Each row is a point on a tangle of strands that fork and nearly touch. The rows are in no order.
Points whose rows are less than 131 apart are linked; no others are. Some points are linked to none.
Tosep: [  5  31 -10 -22 -48 -24   9  -7   3 -13  38  53  24  -1  -1 -20   3   2
  25 -29  33   6   3  10 -62 -17  11  33 -22  -2 -17  31 -38  24  16 -42
   2 -23 -14  40   1   4]
Vulas: [ 64 -18 -63  38  -3 -10  24 -30  -6  -2  -8  28  -1  18  13  34  12  15
  18  14  12  29  11   2  11  33 -21  37  11 -31 -32  -1  -6  -7  23  25
  22 -17  22  28  11  16]
neda: [-48   7  40 -23   6  -1   4 -15 -20 -31   3  24  39 -36 -15 -27 -38 -26
 -10 -26  14   2 -19 -15  -8   5  22 -15 -13  35  23  10  10  23   1 -46
 -27   4 -25  -1  -9 -17]
piz: [-54   9 -53 -27 -50   3  -8   0  16  -4  31 -47 -43  51 -40 -31   7 -32
  72   4 -22 -73  -6 -42  22  -1  -4   9  14 -36  23 -11 -42  14 -19  27
 -29   9  22 -54 -43 -25]
bar: [  3  -1  50  -9  55  -8 -15  39  -7  21 -27 -11 -19  -5  18  20  40  27
 -26 -14 -30  27 -34  39  30  49  19 -64 -49  25  42 -36  -1 -17 -28 -35
  17 -25  13   5  36   2]
Fala: [  3 -11  -9  -3 -51   1  -3  -8 -39 -31 -22  -3 -23  29 -13  -9  34 -28
  27  17   6  19 -30 -48 -29  40  26 -49 -48 -42  12   3  -5  -7 -12  50
  -2 -58  54 -34   3  40]
lam: [  5 -27 -17 -12   9  -8  -3  20  30 -11  17  23  16  -5  -7  12 -25 -10
  57  -7  19 -11 -15  14 -90  20  35   8 -14 -13 -32  -5 -20  41  11 -15
 -13 -19   4  44  33  11]
loto: [ 22 -25 -64  57  24  -6  31 -40   2 -24   9 -13   6   6 -10  20 -25  -6
  23  15   9 -13  24   2  38  16 -33  48  55 -38 -21  -2  28  17  16  48
  -2  40  -2  -9  -2 -19]
pedu: [-18 -34  32  24 -27  25   7   8 -22 -40 -24   3  -8 -35   1  -4 -15 -27
 -38 -41   9  20 -15 -23  42 -11 -15 -41 -21  17  47   9  60   7  31  41
 -27 -12 -18 -19 -32  17]
toba: [-22  -2 -14  -2 -78  43   7  -2  32 -32  68  -5 -29 -39  -3 -18  -6 -10
  42  43  38 -19  12   4 -27 -32  -8   2  59 -43 -12  -2 -23  10  26  25
  13   0 -20 -14   5   5]
mekot: [ 10 -37 -10  49 -10  12   3   8   4 -12 -35 -38 -33  12  -4   5  -8 -24
 -13 -30 -20 -10   7 -42  71  -2 -36   6 -13  -6  38   9  27   6   9  61
 -30  21 -14 -36 -41 -14]
Gilu: [ 50  10 -58 -30  27 -25  -4   8 -12  16 -18  10  37  70  -3   9  -6 -11
  64 -24 -21   4  -8 -19 -48  46  33  12 -32 -10 -22  -9 -61   5  -5 -19
   3 -29  52  18 -10  -7]
zusan: [-19  53  -4   3 -22  43  24 -46 -18  35  51  45  33 -21   9   7  -4  11
 -71  43  32  33  26  -1   0 -48 -31  16  35  23 -11  12  -3 -37  27   6
  54  10 -34   7   4  18]
ronu: [-41   5   6 -50  -4  16 -19  32  22  22  47  -8 -18 -29  15  -6  -3  22
  18  37   3 -10  -9  30 -49 -24  26   6  37  13 -28 -14 -40   9  -6 -54
   4   8  -9   9  21  13]
gad: [ 23   9 -16  39 -39  35   4 -33  15   2  16  36  -4 -34  15  12  -8  -3
  -3  43  48  29  21  21 -18   4 -25  14  24 -27 -28 -13 -18 -16  30  36
  30 -28 -11  26  28  37]
vuzup: [ 26  30  54  26   7 -42  -2  -6 -30 -24 -34  33  35 -23   0   0  14   0
 -51 -94  33  30 -14  38  -8 -23  -5  -8 -52  34  20  32  28  18  10  -6
   9   0 -13  27 -11 -14]
Zegul: [ 19 -37  14  36  25  -6  -6  32   9   7 -78 -54 -41  28   2  18   9  10
 -23 -23 -30   0  12 -24  79  -8 -44 -11   1  -2  25   2  44   2   3  53
 -13  12 -10 -37 -43 -12]
tisi: [ -7  29 -21  -7   6  14  10 -19  -3   9  26   8  21  -4   7  -7  -9  13
 -42  26  -6   6  47   0  37 -27  -9  41  47  11 -20  18  15  -6   2   3
  11  44  -4  -5  -7 -12]
Piroz: [-51  -4 -17   6 -45  45  15  -7  29 -21  66 -14 -21 -32   8  -7 -12 -10
  15  53  18 -33  23 -17   5 -49 -11   9  63 -25   2   8   0  -7  20  29
  26  34 -27 -20   5 -11]
dovu: [-29  20  47  -9  47  -6  -1 -27 -44 -20 -27  29  57 -28 -14 -12 -34 -23
 -35 -40 -10   8 -20  -1  13  18  30 -19 -28  38  19 -11  10  20 -13 -46
 -20  22  -7  15  -1 -43]
riz: [  8   7 -42 -16 -67 -27   9   8  21  25  44 -49 -63  56 -15 -29  44  12
  54  -3 -21 -70  29 -22  11 -19 -24  52  51 -64 -16   4 -36  -6   6  21
   4  16  31 -33 -55 -11]
dumil: [-15 -29  -9 -12 -21   9 -10   7 -19 -10 -31 -30 -49  33 -29  -5  31 -27
  38  30 -23  -9 -38 -54  -1  29  15 -41 -34 -31  44 -11   3 -22 -38  45
 -20 -44  53 -48 -14  33]
tulon: [-43  36  83 -46 -19 -31 -13  23  -3   0  -5   6   7  -9   6 -22  -3   2
 -41 -57   7  18 -38  13  -8   7   1 -36 -41  39  29  19   1 -10 -12 -59
   8 -18  -9   6 -30  -6]
lik: [ 15  -6  32  50  15  22   7  -6 -70 -17 -33  30  31 -17   3  18   1  -9
 -67 -30  13  43  -5  33  57  -8   0 -37 -21  40  32 -13  64  -5  29  18
  -3   1 -23  11  15  10]
Nuga: [ 41 -34 -28  28   0  24   7  -8  -2  22 -28 -28 -51  14   7   1  42  34
  21  74 -11  17 -13 -15   6  29  -5 -34   3 -34   7 -37   2 -42 -13  31
  18 -45  39 -19  10  50]
mirir: [ 41   8 -16  23  43 -35 -12 -24 -22   0 -12  41  37   0   8  27 -12 -12
  -1 -41   9  18   5  27 -33  21  15  25 -36  13 -13   1 -12  11  -4 -22
   7  -2  -9  52  28 -14]
sefo: [ 18  26   6 -44 -74  -9   4  32 -11  22  15   2 -40  11  10 -35  61  27
 -11  12   9   7  -2 -11 -30  -8   4   8   0 -11 -31  20 -21 -23 -15  -5
  17 -17  21   0 -12  40]
gazu: [-21  32  57 -30 -18 -16   1  22   1  24   5  19  -8 -24  15  -5  11  19
 -44   7  15  23 -28  33  -5  -4  -5 -31 -12  48  11  -2   5 -34 -20 -44
  30 -28  -6  14 -10  18]
Fas: [ -1 -60  13  15  41   0 -26  17  44 -18 -22 -46 -17  -8 -23  12 -25  -8
  31  19 -13 -36 -31  -2 -16  10  -5 -33 -19 -15  -5  -8  15  27   6  10
 -43  10   3  -9  14  10]
lem: [ 43 -18   4  21  23   1  -6  10  -3  22 -25 -16 -43  -4  20  13  41  39
 -16  51 -14  31 -12  23  26  14  10 -44 -17  -1  18 -37   6 -29  -9  11
  28 -43  24  17  39  30]
Gik: [ 30  -1  15 -17   8 -39 -13  34  16  22 -34 -36  -9  26  23   1   8  26
 -24 -35 -22   5  14  -1  33  12 -16  17  -2   6  -6  16 -28  12  -8  -4
 -16  22  10 -13 -18 -14]
Sudu: [   4   30  -17  -25 -103   -2    9    6  -19   -9   43    6  -25   15
  -11  -26   52  -18   15    4   26   -5   11  -27  -38  -11   -5   29
    4  -42  -19   27  -37  -12   -6   15   19  -21   22  -13  -13   31]
tago: [ 40 -13 -38 -18  11 -34  13  10   1 -10 -18  -5  16  49 -12  18   6 -18
  67 -33 -13   4 -18 -30 -57  49  32 -26 -46 -20  -9  11 -44  15  -2   0
   0 -38  43   7   0  -4]
belid: [ 36 -10  21  63 -15 -14   1 -13   2 -12 -33  41  -7 -49  18  15   9   9
 -32 -17  48  42   5  56 -13 -14 -22 -21 -23   7 -10   4  35   9  28  32
  22 -36 -27  42  24  21]
momi: [ 10   0   3  11  58  12  -9 -13 -25  36   8  42  18 -23   9  21 -13  12
  -2  38  -3  30   5  60 -23  23  32   3  11  26 -27 -54   5 -19 -18 -12
  20   0   1  36  63  11]
Sanot: [-56  19 -45 -26  -9  60  11 -44  -6 -47  72  -5  18  -8 -14  -4 -24 -27
  58  47  -8 -28  17 -19   7 -19   5  16  53  -1  14 -12 -24  13  -6 -10
   2  41 -43 -19  14 -58]
sevim: [-41 -25 -27  32   4  55  32  -2  -9 -19  21  -6  11 -11 -19  -7 -42  -4
 -35  27 -29 -27  51 -28  57 -45 -24  14  61   0  11   8  57 -10  12  39
  11  40 -35 -40  -4 -25]
Ket: [ 11  17 -36 -19 -28  -5   8 -15  24  13  48 -14 -12  18  14 -11   8  20
  -1  13  -5 -19  43 -16  25 -30 -15  70  54  -8 -28  25 -16   3  13  -4
  23  52  -6   4 -28 -18]
Zumit: [-35 -11  51 -22   0 -17  -7  50  44  11 -15 -15   6 -20  -1 -30 -22  22
 -63 -25 -13 -31  48 -15  38 -50 -16   3  24  15  -5  51  31  23  -4  -4
 -19  38 -18 -33 -28 -21]
Tofos: [ 31  -1  31  59  10  10   6  -4 -24  -6 -31  29  -2 -27  18  29  23  13
 -48  -4  30  42   6  70  27 -16  -8 -40 -24  28  16 -17  48  -1  28  31
  25 -17 -19  20  34  12]
sib: [ 27 -17   6   9  87 -10 -13   0  -3  -8 -61 -37  30  13   0  26 -11 -11
   3 -28 -18  -6  -4  12  28  29  -7  -8 -18  -3  11 -23  13  23  -7  14
 -46  23  11  -5  -1 -24]
beduk: [-26  34  28 -11 -47 -12  33 -22  10 -27  33  23  50 -14 -25 -31  -7  -7
 -22 -46  19  -9  21 -24 -16 -27  -4  49  -6  28  -6  64  19  42  20 -37
  -8  35 -37   2 -27 -27]
nobas: [ 22  49 -16 -61 -12   4 -10  11 -12  46  44  35  12  20  14  -5  14  12
  28  31   3  14  -2  13 -58   3  26  24   6  15 -22 -11 -59 -26 -27 -53
  26 -21   9  34  13  19]
kesum: [-10 -38  -9  28  43   4   3  18  23  -3 -55 -32   7   7 -21   2 -27   5
 -35 -20 -39 -39  47  -4  71 -17 -23  15  43  -8 -21  11  61  18  15  35
 -24  59 -15 -34 -19 -30]
tur: [-39  35 -30 -24 -38  45  15 -53  -1 -51  79  23  27 -11 -14  -5 -22 -29
  70  27  10 -18   7 -19 -28 -16  19  15  22   3  18  15 -44  23   0 -28
  -5  17 -33  20  15 -37]
semat: [ -7 -20  14 -19  -4 -16 -16  15   4 -27  -3  25  24 -11 -16   3 -26 -27
  32 -41  22  -3 -38   0 -87  13  42 -19 -44   2  -6   1  -6  29  10 -29
 -18 -30   1  30  20   9]
Puz: [ 26  42  14 -19 -26 -43  -4 -16   8   3  12  49  10  -9  14  -9   0  14
 -25 -42  39  13   5  33 -50 -22  -1  44 -21  19 -30  30  -4  15  17 -41
  24   2 -17  39  -2   6]
pagu: [ 29 -12  39  17  22  -5  -4  26 -20  -2 -43 -14 -18  -1  23  16  50   4
 -28 -13  -4  33 -19   9  38  21   5 -55 -45  11  40 -17  17 -10 -10   8
   8 -38   8  16  18  20]
kobul: [ -7   9 -50 -11 -38   6 -18   0   1  32  13 -56 -66  53 -21 -22  35  12
  31  24 -26 -48  20 -32  42 -23 -32  40  57 -42  -2  -6 -35 -30 -18  26
  16  10  17 -44 -59 -11]
dek: [-17  -6   3  17  44  10 -18 -30 -20   6   1  53  46 -39  -7  25 -36 -14
  23  28  17  17 -13  44 -48  30  37 -17 -24  22  -3 -50 -17 -13 -17 -27
  -4 -21  -9  37  50   5]
Moz: [ 43 -26 -23  -6  54 -37 -20  35  35  45 -44 -56 -20  54   4  13  26  42
  39  15 -27 -34 -22   1  -8  19 -13   5  -9 -28 -12 -13 -22   1 -10 -14
  -4   0  30  -3  -1  -1]
Vomut: [-36 -48 -38  47  18  16  11  15  18  -6  -4 -29 -19   6 -15   4 -27 -11
 -10  13 -29 -42  53 -20  64 -28 -35  24  57 -27   3   4  51  -6  16  43
  -6  42 -27 -42 -35 -35]
foz: [  7 -13 -28  43 -19  -6  38 -35   9 -43  17  16  24 -12  -6   5 -35 -24
   8 -20  -3   9  25   3  27   3 -14  57  27 -22 -16  17  37  32  33  31
  -9  47 -25  -9   9 -33]
mem: [  0 -22  -6   1  -6 -26   0   6  28 -37 -15 -30  -5  28 -16   6 -17 -40
  34 -45 -18 -24 -13 -50  18  26 -29   1 -30 -32  15  12 -10  42   6  35
 -61  12  14 -30 -35 -27]
seto: [-68 -21  41  -6  -3  33  -3  45  18  10  14 -15  -7 -23   4 -37 -31   9
 -57  11 -17 -19  30 -31  39 -63  -2 -17  33  22  16  25  43  -9 -15   2
  -2  10 -24 -43 -31   3]
tipog: [ 10  44 -27 -35 -74   6  23 -24   7  15  72 -13 -17  25  -2 -18  23  10
  11   9 -10 -20  35 -40  17 -31  -7  62  43 -17  -8  34 -43  -8   8   9
  20  38   2 -10 -37 -20]
pofi: [ 15  -9   1 -14 -15 -21  -1   2  -1 -44 -24 -14  11  10  -3  -8 -13 -37
   7 -67   2   8 -21 -49  -1  19   8  -5 -58 -14  21  22 -16  29  11   9
 -47  -4  10 -10 -26  -6]
puli: [ 23  -4  59  10  24  -7 -21  29  -2 -11 -50 -34 -28   7  -2  15  29   4
   1 -57  -9   6 -34 -28  30  26   8 -67 -61   1  46   3  13  19   4  25
 -35 -28  12   1   6   8]
Vulut: [ 25 -10 -46   4  -2 -46   1   9  35   3 -12 -46  -6  54 -11   4   8   3
  41 -31 -34 -36  -1 -27  16  17 -40  30   7 -45   1   5 -21  17   8  12
 -42  12  15 -26 -39 -18]
mev: [-31  -9  -8   3  31  26   5 -15 -10  12 -10 -12  15  -1   9  -6 -30  -1
 -26  22 -21   0   9 -11  47  -3  -7   4  35  24   8  -6  18 -17 -29 -12
 -10  35  -4 -27 -23  -4]
Bemo: [  1   0  45 -11  69 -10 -16  -3 -32 -20 -46  -6  39 -10  -5  11 -21 -22
 -25 -52 -25   2 -20   7  22  28  17 -28 -24  29  25 -25  -2  22 -16 -18
 -36  28   3  -2   1 -33]
Rozas: [ 10 -33 -14  25  63 -11 -11 -10   7 -23 -62 -45  16  33 -21  30 -24 -34
  44 -26 -16 -22 -27 -31  36  38 -23 -18 -23 -20  23  -9  14  30  11  29
 -62   8  18 -23 -26 -36]
Mam: [-53 -13  -3  10  -5  58  13   0   5 -23  52  -3   4 -33 -12  -3 -38   1
 -16  38 -10 -26  46 -15  24 -66  -8  11  73   4   9  14  27  -1  20  16
  19  30 -51 -23  -6 -31]
sivar: [-21   8 -71  10  15  43   9 -27  -8 -16  50 -26   8  -1  -4  11 -12  -6
  40  54 -17 -35  10  -6  31 -13 -11  26  64 -23   6 -22 -15  -6 -14  13
   0  33  -5 -18  -6 -38]
lesek: [-20  38  45  15  39   3   9 -43 -69 -12 -25  47  68 -24 -21 -15 -33 -36
 -62 -35  -1  15  12  22  16  -7  33  -7 -18  52  12 -20  42  -6  -4 -19
  -1  31 -14  18  18 -30]
kog: [ 24 -21  -8  12 -10   4  -3  -3 -19 -21 -24  19  -9   9  -7  12  19 -34
  24   9   2  28 -38 -25 -54  32  40 -52 -56 -25   9 -11 -13 -15  -7  37
   7 -68  37   6  21  36]
depo: [  7 -53 -18  10  11  -6   9  29  56 -25   8 -24  -9   3  -1   8 -15  -1
  63  -3  11 -25 -21   4 -47  15   8   1 -12 -34 -36  -3   7  33  29   8
 -36   0   8  13  18  21]
bubi: [  5  -6  15 -24  55 -31 -31  27  -6  24  -8  27  18  11  -5  28  -3   1
  30 -12  -6  22 -38  27 -54  46  58 -35 -62  14   2 -15 -32  -9 -13 -48
  14 -40  12  41  41   3]
Tati: [  5   7   9 -31  24 -28 -28  28   2  38 -57 -44 -29  53  11   2  30  17
   6  16 -52 -12 -14 -27  47  39  -7 -33 -18   0  37 -28 -40 -34 -51 -11
 -14 -17  37 -27 -32   4]
giba: [-26  60  26  14  -7  -1  18 -33 -26  18  22  54  42 -30  -9  -3  -7   7
 -83   6  35  26  20  21 -19 -62 -26   1  -3  45   1  11  28 -40  33 -24
  43  13 -40  14   2   7]
velum: [ 36 -27 -29  -7  75 -14 -14  25  38  38 -18 -49 -17  37   8  27   6  46
  52  47 -20 -17 -28  30 -23  24  -6  -6   2 -11 -32 -26 -11  -7 -12 -17
  -5  -8  21  12  37  18]
Zodu: [ -4  30  80  -2  19 -34  -9  18 -26 -11 -26  17  10 -22   7  -1  19   0
 -63 -83  16  17 -12  40  14 -15  -1 -36 -41  32  31  20  28  -6  -7 -26
  12 -11  -7  20  -8  -7]
karap: [  8 -11   0  43 -25  -6  26 -30  19 -51   7  32  27 -32  -3  -5 -14 -24
 -21 -35  28   6   7  12  -8  -8 -16  43  15  -2 -23  36  54  38  43  17
 -12  32 -35  16   6 -21]
mumi: [-43 -15   9 -13 -22   7   2 -19  -7 -51   8  20  28 -32 -21 -16 -44 -25
  34 -43  17  -5 -36 -10 -47  17  28 -14 -26   4  15   5 -10  54  -2 -43
 -31  -4  -5  14 -10 -14]
Supo: [ 15  35  -8 -59  -7 -19  -9   9 -35  35  20  28   7  18  14  -8   6   7
  -5 -14 -11  23 -11   8 -27  29  33  18 -22  16  -2  -2 -65 -37 -28 -43
  19 -23  23  20  -4   6]
sut: [-15  -8  63  -6  80 -16  -5  43   0  47 -28 -20  -8 -17   7  24  32  33
 -36  -3 -40  10  -8  83  45  42  15 -59 -21  32  26 -44  22 -22 -33 -31
  30  -4   4   6  60 -12]
gizer: [  5 -35 -30  25 -16  36  -4  -7   7   6  -5  -7 -35 -15   1  17   3   3
  40  64  15   0 -16  -3 -15  11 -11 -23  11 -33  -4 -26   3 -21  14  44
   1 -31  18 -13  29  46]
reb: [-39 -11  -5  -8 -76  19   2  18  30 -29  45  -6 -26 -37   5 -22   5 -16
  40  26  33 -27 -10   1 -61 -23   1 -10  23 -25 -26   8  -4  16  21  21
 -11 -11 -16 -15   9  37]
sakup: [-30  47 -22 -24 -21  23  16 -67 -21 -32  51  43  47   5 -16 -16 -24 -23
  38 -10  12 -11   8 -15 -33   5  28  48  -6   6   2  19 -31  25  -3 -44
 -11  23 -29  30   0 -40]
Funof: [   0   36  -25  -17 -111   12   19  -20   -7  -14   72    0  -31    7
   -9  -13   33  -14   16   18   22   -6   18  -30    1  -28  -17   51
   33  -49   -6   15  -32  -18   18   41   26   15   17  -10  -17    8]
lize: [-34  24  35  -3 -54  11   5  10  20 -17  27  17  -7 -46   6 -10  -9  23
 -34   4  46   3  -1  26 -44 -55 -19  -5  16  15 -13  30  38   7  29 -14
  17   2 -28  -3 -15  15]
kasan: [ 30 -25 -41   3  66  -3  -2   5  23  23   6  -4   5  18   6  30 -16  22
  57  43  -5  -5  -8  44 -41  34  11  18  21  -3 -48 -33 -19  16  -9 -20
   7   0  16  23  45  17]
mopam: [ 34 -26 -17  -8   4 -14  -7  28  16   6 -37 -16  -9  53 -10  16  38 -10
  51  11 -14  21 -23 -22 -81  36  44 -58 -62 -18  -5   9 -16  -7   1  16
   8 -56  55   4  35  25]
rurig: [ 17 -27  14  33  44  -1  -7  26  -1  16 -57 -29 -13  11   7  12   4  24
 -55 -24 -35  -1  33  11  65 -15 -33  -3  13  19  -6   4  55   9   0  36
  -7  36 -16 -31  -8 -14]
vuzo: [ 47   5  -2   7  53 -23 -11  -3  -3  48   1  46  -4  -5  29  27  26  46
   2  31   9  23  12  53 -12  28  17   9  -1  25 -33 -32 -18 -33  -5 -23
  57 -30  22  51  57  20]
tokom: [ -2  26  33  21  16  17  15 -27 -65  -8 -20  33  48   0  -7  -8 -18 -26
 -79 -32  -6  27  10  12  48 -22  -9 -10 -13  44  28   0  53 -14   1   9
   8  28 -20   4  -8 -10]
kebet: [ -9   1 -18 -27  34  -3 -26  14  11  46 -33 -56 -32  34   2   3   3  13
  15  28 -40 -27 -15 -24  32   5 -15   2  14 -12  29 -26 -32 -25 -41 -10
 -28  -4  23 -48 -45  -3]
nes: [-22 -52  -2   1  15  19 -15   4   2 -20 -12 -39 -25   5 -17  11  -9 -30
  30  31 -10 -22 -51 -35  -5  30  15 -53 -37 -11  22 -25  -1  -2  -8  17
 -41 -26  25 -23  -4  28]
zuroz: [-29  -1  32 -17 -31 -16  11  23  38 -19  12  -9  17 -11  -5 -40 -14  13
 -39 -42  -6 -15  42 -21  16 -38 -17  34  22  16 -12  51  19  29  14 -24
 -14  53 -28 -20 -37 -25]
Tili: [-16  -4  25  19 -38  -8   7  -6  14 -31   2  27  12 -55   9 -12 -13 -13
 -23 -38  49   3  -8  20 -34 -35 -19  -4  -4  12  -8  31  43  28  25  -5
  -4   0 -29  10  -6   9]
palag: [ -7 -34  -3  17 -57  27  -6  -5   6 -26   8   2 -34 -34   3 -13   3 -14
  25  22  33   0 -16 -11 -37   1   0 -26  -9 -21  -2  -6   7  -3  17  39
 -13 -48   2 -17  15  43]
ponap: [ 31 -29 -39   9  19 -31 -18  13  38  26 -27 -59 -36  53 -12   0  16  14
  63  10 -17 -44 -13 -23  -1  16 -29  13  -5 -46  -4  -6 -10   2  16  20
 -22  -7  30 -22 -18   7]
dap: [  6   2  25 -41 -38 -24  -1  42  -2  11 -15 -12 -33  22  17 -24  58  20
 -10   2  -7  20 -24 -21 -14  19  12 -26 -22  -5   5   5 -21 -22 -34  -2
   4 -42  32 -12  -4  36]
Kem: [-19   5 -32 -20  19  -3 -34   8  23  57 -12 -60 -49  50 -10 -21  13  17
  19  38 -37 -38  12 -26  49 -15 -21   6  53 -14   0  -8 -40 -35 -38  -8
  -7  16  10 -52 -61 -15]
Fekep: [ 12  -9 -68  18  22  20  10 -25   6   7  10 -29 -15   9   1  19 -12  13
  44  40  -2 -22   3  -1  15   0 -22  32  58 -31 -12 -29   4  -2 -17   9
  -1  24  -4  -7 -12 -10]
tuta: [ 68   9 -30  33  15 -12  -4 -36 -26  10  -2  48  22  -2  22  17  -5   9
 -23  -7  13  32  30  18   1  18   0  50   1   6 -26  -6  -8  -9  10   0
  23   4  14  39  30   5]
ranif: [  5   4  -3  38  34 -10 -18 -42 -28 -13 -12  58  49 -21   1  30 -27 -23
  16 -17  20  17  -8  24 -39  15  39   0 -47  12 -10 -25  -5   4  -8 -12
 -12 -33 -17  48  43  -4]
tiker: [-20  38  -6 -16 -30  10  19 -51  -8 -21  46  18  47   6  -9 -25 -14 -20
   4 -21  -2  -4  16 -34  19  -6  13  43  -6  19   3  36 -13  16  -1 -40
 -11  46 -27   1 -20 -54]
tus: [ 10  41  34 -28   4 -33   9 -14   1  24  16  34  24  -7   7 -21   7  17
 -52 -25   6  16  25  26 -13 -19  -5  40   3  38 -32  31   8   4   6 -51
  13  24 -11  28  -1 -14]
durid: [ 40  -8  -5  17  23  -1   8   7  10  46   0  21 -29  -7  30  20  28  53
  -3  67  -3  37   5  38  -9  16   9 -21   1   8  -3 -32 -24 -30 -16 -11
  47 -50  25  33  65  41]
Pek: [ 10 -14  48   0  80 -18 -14  48  18  55 -53 -41 -12  18  19  15  16  35
 -28  14 -49  -7  12  56  52   6   4 -29  -1  26   0 -29  13 -12 -22 -17
   8  29   8 -16  35  -8]
fif: [-20 -29  18  17 -41   6  19  20   3 -20 -17 -15 -23 -13  -4 -11 -18 -22
 -32 -50   2   4   6 -44  51 -19 -23   1  -7   7  28  29  47  18  16  34
 -23  14 -20 -41 -45  -3]
Nefiv: [ 11   1 -52   4  36   9  -7 -11   9  16  21   8  15  16  14  14 -13  15
  30  35  -4   1  11  21 -19   6  10  46  44 -16 -40 -29 -20  11 -16 -21
   0  12   9  16  17  -4]
Mula: [-55  26  23 -34 -27  24  -6  23  25   9  42   4 -17 -52  15 -19  -9  10
  -8  34  41  -4 -13  31 -47 -50   9  -7  38  18 -17  12   3   3   5 -39
   8  -5 -23  13   5  10]
ruzav: [ 32 -23  36   2  34 -20 -17  17   6 -40 -46 -22  -4   7  -8  11   9 -28
  14 -65   5   3 -35 -35   4  29  16 -45 -74 -16  30  16 -13  36   1  23
 -48 -12   4   2   1  -3]
kofik: [-12  25 -11 -58 -23  13 -14  39  11  35  54   7 -13  -3  11  -9  12  22
  34  45   5  -5  -2  12 -70  -4  30  14  30   9 -36 -11 -47   0 -14 -44
  29 -17  16  22  14  35]
ton: [ -3  12  28 -50 -15 -18 -20  31 -15  29 -33 -22 -20  25  19 -17  32   1
  -8  -2 -35  12 -36 -33  27  36  17 -34 -34   8  40 -10 -27 -35 -44 -16
  -3 -25  34 -15 -15  20]
pov: [ 18  29  11  20 -21  35   3 -39  -8  21  25  35  14 -27  20   6  -2  11
 -44  52  46  37  29  16  10 -17 -35  11  24   5 -27  -3   0 -32  22  23
  40 -15 -13  26  19  34]
Vopo: [ 35  -5 -55  49 -29  26  13 -40  -5 -13  12  24  -7 -14  13  26  -7  -3
  22  25  22  30  13  10  -1  21 -22  33  28 -43 -34  -4 -12  -3  34  52
  25 -23  -6  27  22  18]
Begu: [ -1  32  23 -27 -20  -2  -3  -1 -36  21  19  35  14 -13   7  -1  11   2
 -33  12   7  40 -29   4 -17  15  15 -17 -26  15  25  -6 -28 -48 -26 -21
  18 -48   5  20  -4  18]
tozel: [-17  57  36 -15  16 -20  30 -19 -16  27   5  43  49 -24 -15 -28  -9  14
 -91 -14   9   1  30  34  -2 -53  -1  20  17  58 -23  21  49 -17  12 -33
  39  40 -20  12  11 -13]
rov: [-48 -13  33 -13  10  25   0  20  -3   8   1  -4   1 -21   6 -21 -27   1
 -49  17  -6   1  -1  -3  32 -18   9 -22  20  39  18   6  31 -15 -28 -12
  -4   7 -17 -22 -17  -2]

Follow the links from the first point to the second, and from the first to the third. Name the last point that the two ways share.
reb; ponap; mirir | lem
lik; Tili; toba | mem
karap; Ket; Pek | Fekep
vuzo; Fas; Tofos | dovu
tokom; vuzo; sakup | mem
gad; Bemo; reb | lem
nobas; ruzav; beduk | Fekep
Zegul; pofi; Pek | pagu
tuta; sut; Rozas | pagu

A fork is a point with three links, a tip a point with one. Leave the first point through the second and follow the links. Name the first fork or tip that comes.
mopam; kog | dovu
nobas; kofik | Fekep
Sudu; sefo | riz
Tili; lize | vuzup
mirir; ranif | lem
Vulas; Vopo | Tosep
depo; Fas | Gilu
palag; reb | pedu
